The views of a scene show one set of named points, each view turned or mirrored, shifted and resized as a whole, with a little noise and some points left out.
In the rows, 128 means zero.

Scene 1
View 1
difid: [137 171 132 160 121 171 168 111 133  93 100 102 128 144 144 122 138 112
 130 165 115  64 116  90]
gepuv: [110 151 145 129 120 115 137 105 104  96 106 103 112 149 140 150 114 128
 127 161 131  91  93  98]
rogo: [115 123 103 140 149  97 132 122 126 157  94 136 137 180 106 124  95 120
 126 118 135 115 108 114]
bonu: [146 184 101 192  82 155 207 143 144 159 113 120 173 144 117 103 134 130
 123 155  93  96  96  84]
vegem: [132 149  94 168 121 123 170 136 140 170 101 135 160 168 104 108 111 124
 124 127 114 110 105 102]
tofo: [140 180 113 179  89 153 193 133 136 138 111 113 157 142 125 114 133 128
 125 160 101  90  97  85]
satu: [138 182 132 168  99 167 183 118 130 103 108 101 138 137 142 123 139 122
 127 171 107  73 103  84]
rumu: [121 147 122 146 129 125 148 116 124 124 100 118 130 160 126 129 114 121
 127 144 125  95 105 101]
Baboz: [121 175 139 152  83 124 170 119 109 112 118 102 133 136 138 141 123 139
 125 172 112  97  81  86]
Libo: [103 165 163 123  92 105 140 102  88  79 119  90 104 134 151 166 116 142
 125 181 126  96  73  89]
Logi: [118 171 135 150  84 114 167 123 108 121 119 105 135 140 133 142 119 141
 124 168 113 104  78  88]
lof: [137 177 109 178  83 137 193 139 133 153 115 118 163 145 119 115 126 135
 123 155 100 102  89  87]
vegug: [103 152 154 121 113 103 131 101  94  87 111  99 104 145 145 161 110 134
 127 167 132  95  84  97]
Balid: [136 179 132 165 101 163 178 117 128 102 108 101 135 138 142 126 138 122
 128 171 109  72 103  86]
Vaz: [116 141 126 136 138 118 136 110 118 116  98 116 120 162 128 135 110 119
 128 143 132  94 106 104]
kapu: [104 164 159 126  91 104 143 106  89  87 118  94 108 135 148 164 115 143
 125 177 126  98  74  90]
View 2
Vaz: [159  91 111 134 121 119 126 145 122 130 122  86  99 110 136 168 121 144
 109 184 164 144 136 163]
difid: [174 147 163 156 102 107  73 136 111  85 162 119 126 105 106 186 131 160
 174 207 158 133 132 147]
vegug: [152  89 134 144 132 111 137 169 136  68 115  76 103  68 170 159 150 169
  93 159 116 167 126 144]
tofo: [126 173 151 166  77 139 105  81  94 124 150 133 143 102  85 163 107 124
 192 166 129 148 135 150]
bonu: [112 190 146 171  63 151 108  55  82 146 151 143 152 110  66 158  93 106
 209 159 126 148 137 154]
rogo: [140  76  71 123 115 138 155 118 114 195 105  80  91 136 124 156  92 111
  94 174 183 143 146 181]
gepuv: [159  94 131 142 127 110 126 162 131  83 124  82 104  82 156 165 142 165
 106 174 135 156 129 149]
vegem: [122 130  97 144  86 150 135  77  94 192 126 112 119 133  88 156  82  99
 150 167 166 141 144 174]
Baboz: [125 141 148 162 100 131 129 117 113  86 129 105 131  70 132 152 130 144
 145 145 101 167 128 142]
lof: [111 169 138 165  74 149 123  71  91 139 138 129 143 100  87 153  99 112
 182 150 119 155 136 153]
kapu: [138 104 145 153 128 115 143 162 134  52 115  80 113  50 173 151 155 170
 102 141  90 177 123 136]
satu: [154 164 168 165  92 119  84 116 106  82 160 126 137  92 102 176 129 151
 185 186 132 143 129 142]
rumu: [151 109 115 139 112 124 123 129 115 135 127  95 109 112 123 167 114 136
 126 181 160 143 136 162]
Logi: [121 136 141 160 101 134 138 115 113  93 124 103 129  71 133 150 128 141
 140 140  99 169 129 144]
Balid: [155 160 167 164  94 117  85 120 107  82 158 124 136  92 105 176 130 153
 180 186 134 144 130 143]
View 3
kapu: [108 124 120 110  49 180 135  84 162  95 190  91  97 107 164 141  98 176
  78 110 197 144  95 179]
vegug: [109 127 130 107  55 146 131  86 176 104 185  91  77 104 160 142 101 165
  90 137 184 152  82 194]
rumu: [133 156 136 107 103  88 105 119 178 137 141  99 111 118 164 111 133 131
 118 159 133 134 124 146]
Logi: [123 145 113 111  81 171 118 116 153 108 164  91 143 124 166 117 120 157
  90 103 165 126 138 123]
Vaz: [127 150 140 104  96  82 108 113 187 134 149  95  91 116 160 120 125 134
 119 170 138 145 104 167]
bonu: [164 171 111 116 131 135  92 144 130 143 108 125 210 132 189  73 164 123
 108  89 124  86 213  51]
Libo: [109 116 121 112  41 183 141  73 160  94 194 100  87 100 168 144  95 179
  73 107 208 145  88 194]
Balid: [167 137 126 119  93 126 118  85 133 142 128 157 142  92 204  93 144 137
  93  98 171 101 164 137]
lof: [146 167 112 113 118 145  97 143 142 130 127 105 189 136 176  87 150 132
 104  98 130 101 188  69]
Baboz: [128 141 114 113  79 170 120 108 149 111 160 102 144 118 174 114 123 157
  88  97 171 121 142 127]
tofo: [159 160 116 116 115 133 101 124 136 140 120 130 181 120 191  84 154 130
 103  96 141  96 190  86]
satu: [170 137 125 120  95 128 118  85 130 142 125 161 145  92 207  89 146 137
  92  93 173  97 170 133]
difid: [174 134 136 119  94  94 117  74 141 153 119 169 120  81 207  92 146 129
 100 117 169 104 155 160]
vegem: [135 184 127 104 137  81  83 166 178 144 120  78 161 148 154  91 153 114
 133 158  90 123 163  80]
gepuv: [121 134 133 108  70 123 125  92 175 118 168 101  87 104 165 131 112 153
  98 144 170 144  96 183]
View 4
rumu: [136 122 121 105 104 138 118 126 131 117 112 128 113 123 155 124 145 136
 144 135 115 103 129 100]
lof: [140 138 126 128 130 162  92 122 159 151 132 119 138 133 154 165 113 120
 181 136 120 105 104 112]
kapu: [105 138  94 121 120 155 113 140  81 119 118 113 132 103 141 130 138 196
 124 107 119  65 122 111]
Balid: [142 137 107 126  81 176  91 135 131 132 128  87 117 132 161 140 128 151
 168 135 126  94 112 129]
bonu: [151 139 130 131 121 171  84 122 174 157 136 110 136 142 160 171 108 106
 197 143 123 113  99 119]
Libo: [103 139  89 121 113 158 113 143  72 115 117 106 130 102 141 126 140 205
 120 106 120  60 123 115]
vegug: [109 129  98 111 110 145 122 137  84 109 112 119 122 104 144 117 149 187
 118 113 116  72 130 104]
satu: [144 138 106 127  80 178  89 136 133 135 129  85 118 134 162 143 126 149
 171 136 127  95 111 131]
vegem: [146 120 142 106 130 133 113 114 169 134 118 145 124 134 156 145 132  96
 168 145 111 122 120  92]
Vaz: [130 119 118 101 101 132 125 128 121 108 108 131 109 118 154 113 153 144
 133 132 114 100 134  97]
tofo: [144 138 122 127 113 168  90 126 155 147 132 108 130 135 158 159 117 125
 181 138 123 104 105 119]
Logi: [119 139 110 125 130 158 104 131 117 135 125 117 139 116 146 150 125 161
 150 119 119  83 113 110]
rogo: [134 109 140  90 129 108 137 115 144 109 104 164 114 120 152 118 155 110
 134 139 105 116 139  75]
View 5
difid: [121 156 130  98 121 140 120 144 169  59  89  94 115  71 141 107 143  96
 100 131  95 119 135 116]
bonu: [141 172 155  78  91 114  88 196 113 116 107 162 130 100 124 108 148 132
 128  94 122 150 148 137]
Vaz: [107 132 115 140 142 109 132 112 182  88 121  85 104  86 137 125 147 156
 128 151 136 121 102 136]
lof: [140 157 161  84 108 121 106 179 121 120 115 142 118  99 120 115 140 143
 141 100 123 147 131 145]
rogo: [100 133  97 166 132  70 113 117 175 116 138 114 114 104 137 133 161 199
 137 155 172 130  99 147]
Baboz: [138 135 171  89 139 146 139 144 147 106 117  95  97  88 118 120 125 136
 151 115 109 134 108 147]
Libo: [131 111 175  99 172 171 177 102 178  88 118  41  76  74 117 127 112 130
 158 133  96 118  82 147]
tofo: [136 163 152  83 105 124 103 177 130 103 106 136 121  92 126 110 143 126
 126 105 114 142 139 135]
kapu: [131 113 174 101 167 163 172 108 173  96 121  51  79  79 116 127 115 139
 160 131 102 123  84 149]
vegem: [117 155 117 129 106  78  92 160 141 122 127 149 127 107 132 122 160 175
 132 127 158 142 126 143]
satu: [132 158 150  81 117 146 120 158 149  75  93 106 113  77 132 107 136  99
 114 115  92 129 136 123]
rumu: [113 141 121 129 130 108 121 130 168  93 118 102 111  90 135 122 148 152
 127 140 135 126 112 136]
gepuv: [116 123 140 121 155 138 153 107 183  85 118  63  92  80 129 126 131 143
 139 144 117 117  94 139]
vegug: [121 114 152 119 167 149 167  97 186  88 122  49  82  78 124 129 123 144
 150 144 112 117  83 145]
View 6
difid: [195  93 173 151 113  65  95 132 132  91 102  65 132  71 148 154 123  32
 236 116  81 113  83 171]
Logi: [158  85 175 175 123 124  81 142 129 157 113  70 138 107 141 141 119  97
 147 142 124  84 118 154]
Vaz: [162 114 168 144 143 113 148 156 187 100 104  87 168  71 148 111 127  58
 155 133 116 160 119 142]
tofo: [178  84 158 164  75  97 101 125  93 141 109  77 112 128 153 144 141  93
 222 102 131  87 130 203]
vegem: [160 111 144 144  79 124 179 142 135 126 109 106 139 132 162  97 162 109
 192  93 167 150 173 203]
gepuv: [163 103 183 159 163 114 104 156 181 117 108  71 166  61 137 131 107  56
 133 156  99 128  96 122]
Baboz: [162  83 179 176 126 119  75 141 127 155 113  66 138 103 140 147 115  91
 152 143 118  81 111 153]
bonu: [177  82 150 166  49 100 110 119  71 151 113  84 100 152 158 140 156 112
 239  86 149  80 151 227]
rumu: [165 109 165 147 125 112 145 150 167 107 106  87 157  85 151 115 133  69
 170 125 122 149 125 158]
vegug: [156  99 191 166 179 124  86 160 189 128 109  65 172  55 132 137  97  59
 106 172  94 118  88 103]
Balid: [189  84 174 163 104  76  78 129 115 117 106  63 125  89 146 160 123  54
 221 119  93  90  91 175]
Libo: [156  87 200 179 183 121  49 157 172 145 112  52 165  57 126 155  86  63
 100 183  83  87  73  99]
rogo: [147 130 152 133 126 140 207 162 195 106 108 114 174  98 159  75 150  91
 143 118 159 195 167 161]

Which points are out of place in each view (at most two, in the order of its rows)? Write none if all are in place.
view 1: Baboz, Libo
view 2: gepuv, kapu
view 3: none
view 4: tofo
view 5: lof, rumu
view 6: Logi

Scene 2
View 1
mam: [136 151 112 134 118  98 138 166 120 131 102 164 165 109 148  83 122 153
 133 121 105 167 128  81]
Kif: [147  62 106 115  99 114 142 113 120 111 141 144 108 137 111 161 115  92
 162 121 153 158 184 108]
dagu: [156  64  85 130  98 113 147 122 132 112 140 143 130 118 110 139 137  95
 158  91 135 156 196  91]
Kiv: [153  40  95 116  92 118 147 109 127 111 153 135 109 136  99 172 120  77
 164 112 154 156 206 104]
kerof: [147 133  92 144 112 102 141 153 131 121 108 167 161  98 143  83 141 145
 143  91 104 164 146  76]
Mem: [129 128 131 112 114 101 136 162 112 137 115 145 150 133 136 115  99 135
 135 154 123 165 139  96]
guz: [139  54 117 104  99 117 135  91 107 103 140 153  79 147 114 180 102  91
 171 135 173 159 170 127]
roke: [130 128 137 108 114  99 141 189 117 155 123 121 177 139 126 113  94 129
 120 170 109 164 155  84]
lusi: [147 127  85 149 112 103 140 136 128 108 106 179 144  94 146  87 149 144
 151  76 113 163 143  82]
Silu: [127 137 135 113 116 101 136 171 112 142 111 144 157 134 138 110  96 138
 128 160 118 166 135  93]
Dez: [138  77 120 108 104 112 138 119 112 117 135 145 109 142 117 158 103 103
 157 139 153 161 166 114]
kovil: [129 112 140 102 111 104 141 173 115 149 129 120 159 149 120 134  87 119
 128 176 123 163 159  95]
medon: [115 150 163  95 120  97 131 185 102 156 111 133 158 152 140 118  71 142
 119 202 123 168 121 102]
foze: [113 129 169  82 117 101 130 166  93 149 119 130 134 166 133 146  58 127
 129 214 142 167 126 119]
somim: [125 121 141 104 112 103 133 160 106 140 119 139 141 145 133 132  87 128
 134 172 133 164 140 105]
bovi: [117 168 161 100 121  91 138 227 111 179 110 110 208 146 135  95  74 148
  98 208  92 168 134  80]
View 2
guz: [204 130  91 127 110 213 111 137 106 124 115 165 161 148 122 184 159  99
  73   4 138 137 106 165]
roke: [ 96 121 136 107 133 130  92  85 114 146 124  96 157 183 107 114 118 146
 119  90 137 127 154  95]
kerof: [121 131  88 137 139 127  99  88  98 151 166 123 124  93 143 135 126 113
 106 148 193 115 136 105]
mam: [107 122  93 127 145 105  94 101  87 152 150 109 138 120 130 129 118 120
 124 142 177 132 138  89]
bovi: [ 50 110 152  91 151  82  83  87 103 155 116  62 167 214  91  90  98 165
 152 117 127 142 169  60]
Mem: [120 117 111 114 136 129  96 111  96 143 126 111 157 162 114 135 123 127
 119  89 147 138 137 102]
Dez: [172 126 104 123 116 190 107 121 109 131 120 145 157 154 120 163 146 113
  85  33 141 133 119 145]
Silu: [110 117 115 112 139 120  97 110  96 146 125 104 158 166 112 130 122 132
 125  93 145 141 142  97]
dagu: [169 145 104 140 110 208 105  77 131 135 156 154 129 112 141 155 151 112
  61  70 171  96 128 151]
foze: [122 103 127  90 135 128  97 142  90 137  84 100 188 222  87 139 122 137
 135  32 107 167 135 101]
medon: [ 98 106 123  97 143 104  92 124  88 144 103  91 172 198  95 121 113 141
 141  78 126 157 144  85]
lusi: [139 132  73 143 137 135 101  98  91 149 170 136 122  75 150 146 132 102
 101 143 200 118 127 113]
kovil: [114 124 138 106 125 155  96  90 119 141 118 107 161 191 106 123 126 143
 106  60 129 126 148 110]
somim: [126 116 117 107 132 140  98 121  97 140 111 113 166 181 105 139 126 130
 119  64 133 145 135 108]
View 3
roke: [107 105 140 119  90 122 143 100 143 154 123 118 111 102 133  98 160 116
 141 117 107 106 126 143]
kovil: [103  94 153 109  95 124 141  97 160 150 120 130 116 110 137 107 156 119
 142 120 122  93 130 142]
dagu: [102  76 157 147 114 184 121 122 189 113 173 121 147 140 161 120 129 129
 127 124 174 135 120 144]
medon: [123  97 149  95  81  94 131  86 137 159 102 121 117 101 113 109 161  96
 141 112 101  93 123 137]
somim: [118  85 160 104  90 117 125  93 157 146 117 128 129 115 125 118 151 104
 137 115 126  98 124 136]
Mem: [123  90 149 115  89 124 123  97 147 143 128 115 131 114 123 112 149 101
 135 114 123 115 117 137]
Dez: [110  66 179 111 108 150 114 101 192 124 139 140 146 139 144 135 136 116
 131 120 167 101 127 136]
Kif: [104  65 178 123 114 168 115 111 201 116 153 139 148 145 155 134 131 123
 130 123 180 109 128 138]
lusi: [142  88 132 157  90 160 102 117 138 119 176  83 160 128 125 111 127  90
 119 111 146 171  95 136]
Kiv: [ 90  64 179 130 124 186 122 117 214 110 163 145 146 149 171 133 131 138
 130 128 190 109 131 143]
mam: [137  99 127 139  81 130 115 106 123 139 148  88 139 110 115 103 143  89
 127 111 115 149 102 137]
bovi: [114 123 122 108  74  88 156  89 109 176 101 108  93  78 114  81 174 106
 148 114  66 100 123 144]
guz: [112  49 196 105 115 159 102 101 213 113 140 153 159 154 148 152 127 115
 130 122 192  95 130 132]
foze: [117  81 173  77  85  91 128  79 161 158  90 144 119 111 118 123 159 101
 144 114 116  67 133 132]
kerof: [135  98 125 156  89 154 114 117 133 128 167  84 147 119 128 104 135  97
 124 112 131 165  99 139]
Silu: [123  95 144 115  86 117 126  97 141 147 124 113 127 108 120 108 150 101
 137 113 115 115 118 137]
View 4
dagu: [169 127 149 215 152 171 130 131 129 138 154  67 156 129 119  99 135 121
 153 166 106  64 155 119]
somim: [168  97 115 117 144 131 153 110 163 128  93 118 135 146 151 128 125 119
 124 143 107 119 137 140]
Dez: [178  97 129 169 166 167 152 125 170 151 137 112 156 144 112 111 140 125
 132 157  95  91 158 134]
Kif: [182 102 141 194 170 175 146 127 160 154 152  95 158 142 104 105 143 125
 138 162  94  76 161 131]
kerof: [124 166 127 164 100 145 115 126 123  92 102  90 153 105 164  96 118 113
 161 150 143  81 132  97]
lusi: [119 174 127 177 102 161 114 131 136  96 111 100 166  98 152  84 124 115
 164 153 143  72 138  91]
kovil: [181  90 122 125 146 121 152 107 139 130  98  92 120 154 160 139 120 118
 125 145 101 120 134 147]
Kiv: [194  98 151 218 181 181 146 130 146 163 170  74 157 145  95 107 144 126
 142 170  85  66 166 134]
mam: [125 154 115 131  99 131 124 118 135  92  82 108 144 112 177 107 114 112
 149 142 141 101 124 106]
foze: [182  68 100  82 155 122 169 104 184 139  81 140 126 162 152 145 127 121
 107 137  96 142 136 157]
roke: [172 100 120 116 130 106 143 103 119 113  84  79 111 148 182 143 111 113
 131 141 111 122 122 143]
guz: [187  91 132 185 185 190 159 130 193 169 157 124 170 145  83 103 153 129
 126 162  87  81 172 135]
medon: [163  95 102  82 128 111 154 103 158 114  67 126 121 147 176 140 116 116
 119 135 114 138 124 142]
Mem: [156 114 115 123 128 132 143 113 151 116  91 112 136 135 160 122 122 116
 134 143 117 112 132 129]
bovi: [160  99 103  65 108  75 145  92 117  94  42  93  94 151 217 159  98 109
 123 128 122 151 103 147]
View 5
somim: [111 142 178 126 150 109 111 129 124 136 133 138 114 124 120 136 140 108
 124 120 134 132 129 116]
kovil: [111 141 179 131 151 100 112 130 128 140 120 134 105 129 107 151 147 108
 140 131 127 140 118 109]
lusi: [171  97 129 115 186 145 157 110 105 145 136 109 102 122 126  70 160  90
 120 127 134 156 166 131]
medon: [127 168 188 122 139  96 107 117 139 141 131 136 123 129 133 149 129 132
 139 107 131 136 133 116]
Kiv: [ 73  63 152 141 183 137 124 160  89 129 125 139  82 121  72 114 177  46
 100 167 131 131 112 107]
Silu: [137 146 170 122 154 109 122 117 128 142 129 128 114 127 125 130 140 116
 136 116 131 143 138 118]
Kif: [ 81  79 157 136 175 135 123 153  94 129 132 140  93 120  88 112 167  58
  99 153 136 128 121 114]
mam: [173 133 148 114 167 123 144 103 124 148 132 112 111 127 135 100 146 117
 137 114 130 157 158 126]
foze: [ 84 167 204 128 128  95  88 134 133 130 138 154 128 124 126 163 124 123
 119 109 139 115 120 113]
Mem: [127 133 168 123 158 115 122 124 121 139 130 129 111 126 120 125 145 106
 127 123 133 139 135 118]
guz: [ 57  79 167 135 168 141 110 161  88 120 146 153 102 117  93 109 159  55
  75 147 147 108 122 118]
roke: [134 149 173 128 153  97 120 120 136 146 116 124 103 131 113 147 146 118
 153 125 123 152 125 110]
dagu: [112  70 140 134 189 139 141 142  94 137 122 123  82 123  84 100 178  58
 114 160 129 147 127 112]

Which points are out of place in each view (at most two, in the order of its rows)? Write none if all are in place.
view 1: medon, bovi
view 2: kovil
view 3: none
view 4: roke
view 5: foze, Mem

Scene 3
View 1
noka: [137 144 130 158 114 133 112 102 141 169 127 114 105 124 168 134 151 155
 164 108 147 117 106 128]
numo: [154 138 140 136  88  69 108 172 109 114 144 103 159  89 180 173 140 132
 129 142 118 120  55 109]
fafi: [143 143 126 146 105 103 124 140 134 152 138 104 133  94 179 161 136 134
 146 104 140 129  85 128]
tige: [138 132 128 143 122 113 119 105 118 143 140 120 114 114 172 139 150 143
 139 110 149 116 102 128]
Ferov: [140 141 126 148 111 110 121 125 132 153 137 109 124 103 176 152 141 140
 148 105 144 125  93 129]
Let: [131 137 117 146 128 125 135  99 134 165 138 116 108 105 177 143 140 138
 146  82 161 128 114 141]
mafol: [141 146 137 161 105 132 100 109 141 165 124 113 108 130 165 133 157 161
 169 123 137 112  99 121]
Vete: [143 131 143 147 111 112  91 102 107 128 133 126 113 139 163 125 168 161
 145 150 134  97  92 109]
zuzu: [140 135 135 148 114 117 104 104 119 142 134 121 113 127 167 132 158 154
 148 128 141 108  98 119]
vuteg: [141 135 135 149 112 116 104 107 120 143 133 119 114 125 168 134 157 154
 148 127 141 109  96 119]
leva: [138 135 122 140 118 103 132 123 123 145 145 112 126  94 180 155 137 131
 134  96 150 127  95 133]
gosal: [144 126 149 145 112 110  80  95  94 116 133 133 111 150 158 117 176 167
 141 167 130  87  91 102]
View 2
noka: [ 96 119 125 162 100  85 113 132 109 115  75 182 120 137 133 173 141 139
  43 128  92 102  94 135]
gosal: [135 136 100 108  76 104  88 167 129  78 126 151 156  93 108 130 106 236
  95 171 134 160 139  98]
leva: [ 82 111 107 143  77 108 131 115 101 128 133 143 112  98 128 136 148  75
  74  88 113  99 114 178]
mafol: [106 131 127 148 107  87  91 143 110 115  73 168 142 135 125 176 136 164
  43 131  90 102 103 127]
tige: [ 96 114 107 145  77  99 128 127 111 110 119 163 112 106 128 139 137 123
  75 122 116 120 113 149]
zuzu: [107 122 111 139  84  97 111 140 114 103 107 163 127 112 123 148 130 158
  71 135 113 123 115 133]
fafi: [ 85 124 116 134  94 110 101 120  97 140 123 125 136 102 120 148 150  80
  62  72  99  81 118 178]
vuteg: [107 124 111 135  87  98 105 141 113 106 109 157 134 109 121 148 130 159
  71 132 113 121 116 134]
Ferov: [ 89 120 116 142  92 103 111 123 103 129 112 144 126 109 124 152 146  98
  61  93 102  93 111 165]
Let: [ 79 102 114 175  81  89 152 110 103 119  95 188  85 125 141 156 151  82
  58 114 103 103  90 162]
Vete: [123 132 106 119  82 102  93 155 122  92 119 151 148 101 114 138 117 201
  84 152 123 141 129 115]
numo: [102 146 101  76  87 138  56 139 100 142 177  56 186  59  93 117 136 106
  92  50 119  90 161 185]
View 3
mafol: [ 74  85 111 119 119 123  96 138 133 110 116 126 130 126 143 106  87  89
 127  56  98  73 146 218]
leva: [148 105 152 171 121  81  83 128 117 127 132 147 119  91 163 115  97 116
 115 108 105 110 166 177]
noka: [ 87  88 144 123 116 118  88 143 132 109 121 114 116 117 163 109  75  89
 136  67  99  87 149 211]
numo: [167 107  59 196 136  51 115  91  96 133 129 215 169  85 100 120 142 142
  76 110 106  80 167 177]
Ferov: [129  97 135 154 122  87  94 125 116 116 127 143 129  96 154 116  91 110
 120  92 101  94 159 195]
gosal: [ 59 103  51 146 124 159  81 160 163 159 112 166 125 173 103  81 153  94
  75  60 115  79 158 175]
fafi: [150  99 135 166 124  67  98 113 105 114 130 154 136  80 152 123  92 120
 118 101 100  95 160 192]
vuteg: [ 92  97 107 144 121 123  85 143 138 132 120 144 122 131 137 100 111  99
 107  74 105  87 157 190]
Vete: [ 74 101  75 146 123 141  85 151 151 146 115 157 125 154 118  90 133  97
  90  67 110  82 158 183]
zuzu: [ 91  98 113 143 120 125  82 147 141 133 119 140 118 133 142 100 110  97
 108  75 107  91 157 188]
View 4
gosal: [121 174  88  83  74 112  63 104 151  75  27 107 108 105 148  73 110 119
 139 116  96 116 160 162]
Let: [ 93 171 121 137 165  65 133  89 134 125 196 149 172 129  78 130  96  80
 162 135  88 129 118 152]
zuzu: [104 177 108 106 120  98 102  98 136 104 110 132 138 113 112 104 108  89
 149 125  86 123 136 152]
tige: [109 166 116 122 137  87 123 102 135 116 140 132 155 117 106 114 112 100
 160 127  89 129 142 161]
Vete: [114 176  98  92  95 111  83 102 140  90  61 118 120 107 132  88 113 103
 144 120  90 119 149 155]
leva: [110 156 136 135 156 100 160 116 119 143 170 137 171 113 101 132 136  96
 173 128  78 142 150 164]
Ferov: [100 173 131 120 147 114 146 109 114 138 151 142 155 108 100 129 132  73
 161 130  69 137 137 148]
numo: [132 150 154 105 118 191 188 158  89 167  80 114 146  75 149 127 207 102
 177 115  48 160 197 167]
vuteg: [105 178 110 103 119 104 105 100 132 107 106 131 135 111 114 105 114  86
 149 125  84 123 138 151]
View 5
tige: [125 129 116 134 141 144 127 135 126 112 142 123 115 155 116 128 110 143
 134 109 118 123 132 137]
numo: [142 137 112 179 127 149  68 145 140 151 171 140 130 151 159 147  98 106
 138 115 133 125 112  89]
vuteg: [117 126 127 132 133 149 119 138 113 117 147 119 119 152 108 115 115 142
 134 101 118 128 126 119]
Let: [116 133 111 113 149 142 137 139 135  94 135 117 108 162 111 144 103 143
 141 118 113 104 141 159]
mafol: [ 99 126 136 109 130 156 113 147 106 108 148 107 116 158  97 117 115 138
 140 100 112 111 125 114]
noka: [101 128 129 105 137 152 123 144 114 100 142 108 112 160  98 126 111 141
 141 105 111 107 131 132]
Ferov: [118 134 115 129 140 147 109 144 132 112 149 120 115 160 124 143 102 129
 142 115 118 107 130 130]
fafi: [122 137 112 135 139 148  97 147 140 117 153 123 117 161 134 154  97 120
 145 119 120 102 128 126]
gosal: [124 115 139 153 123 149 124 128  92 135 150 125 127 140 100  80 131 154
 120  83 121 161 115  97]
zuzu: [117 126 126 131 134 148 124 136 113 115 145 119 118 153 107 115 115 144
 133 101 117 127 127 123]
Vete: [122 121 132 145 128 149 120 133 104 127 149 123 123 146 106  99 122 146
 128  93 120 144 119 107]
leva: [130 136 106 139 145 141 117 139 143 113 145 127 114 158 131 150  98 130
 140 120 121 111 134 142]

Which points are out of place in each view (at most two, in the order of its rows)? Write none if all are in place.
view 1: zuzu
view 2: none
view 3: noka, fafi
view 4: none
view 5: Vete
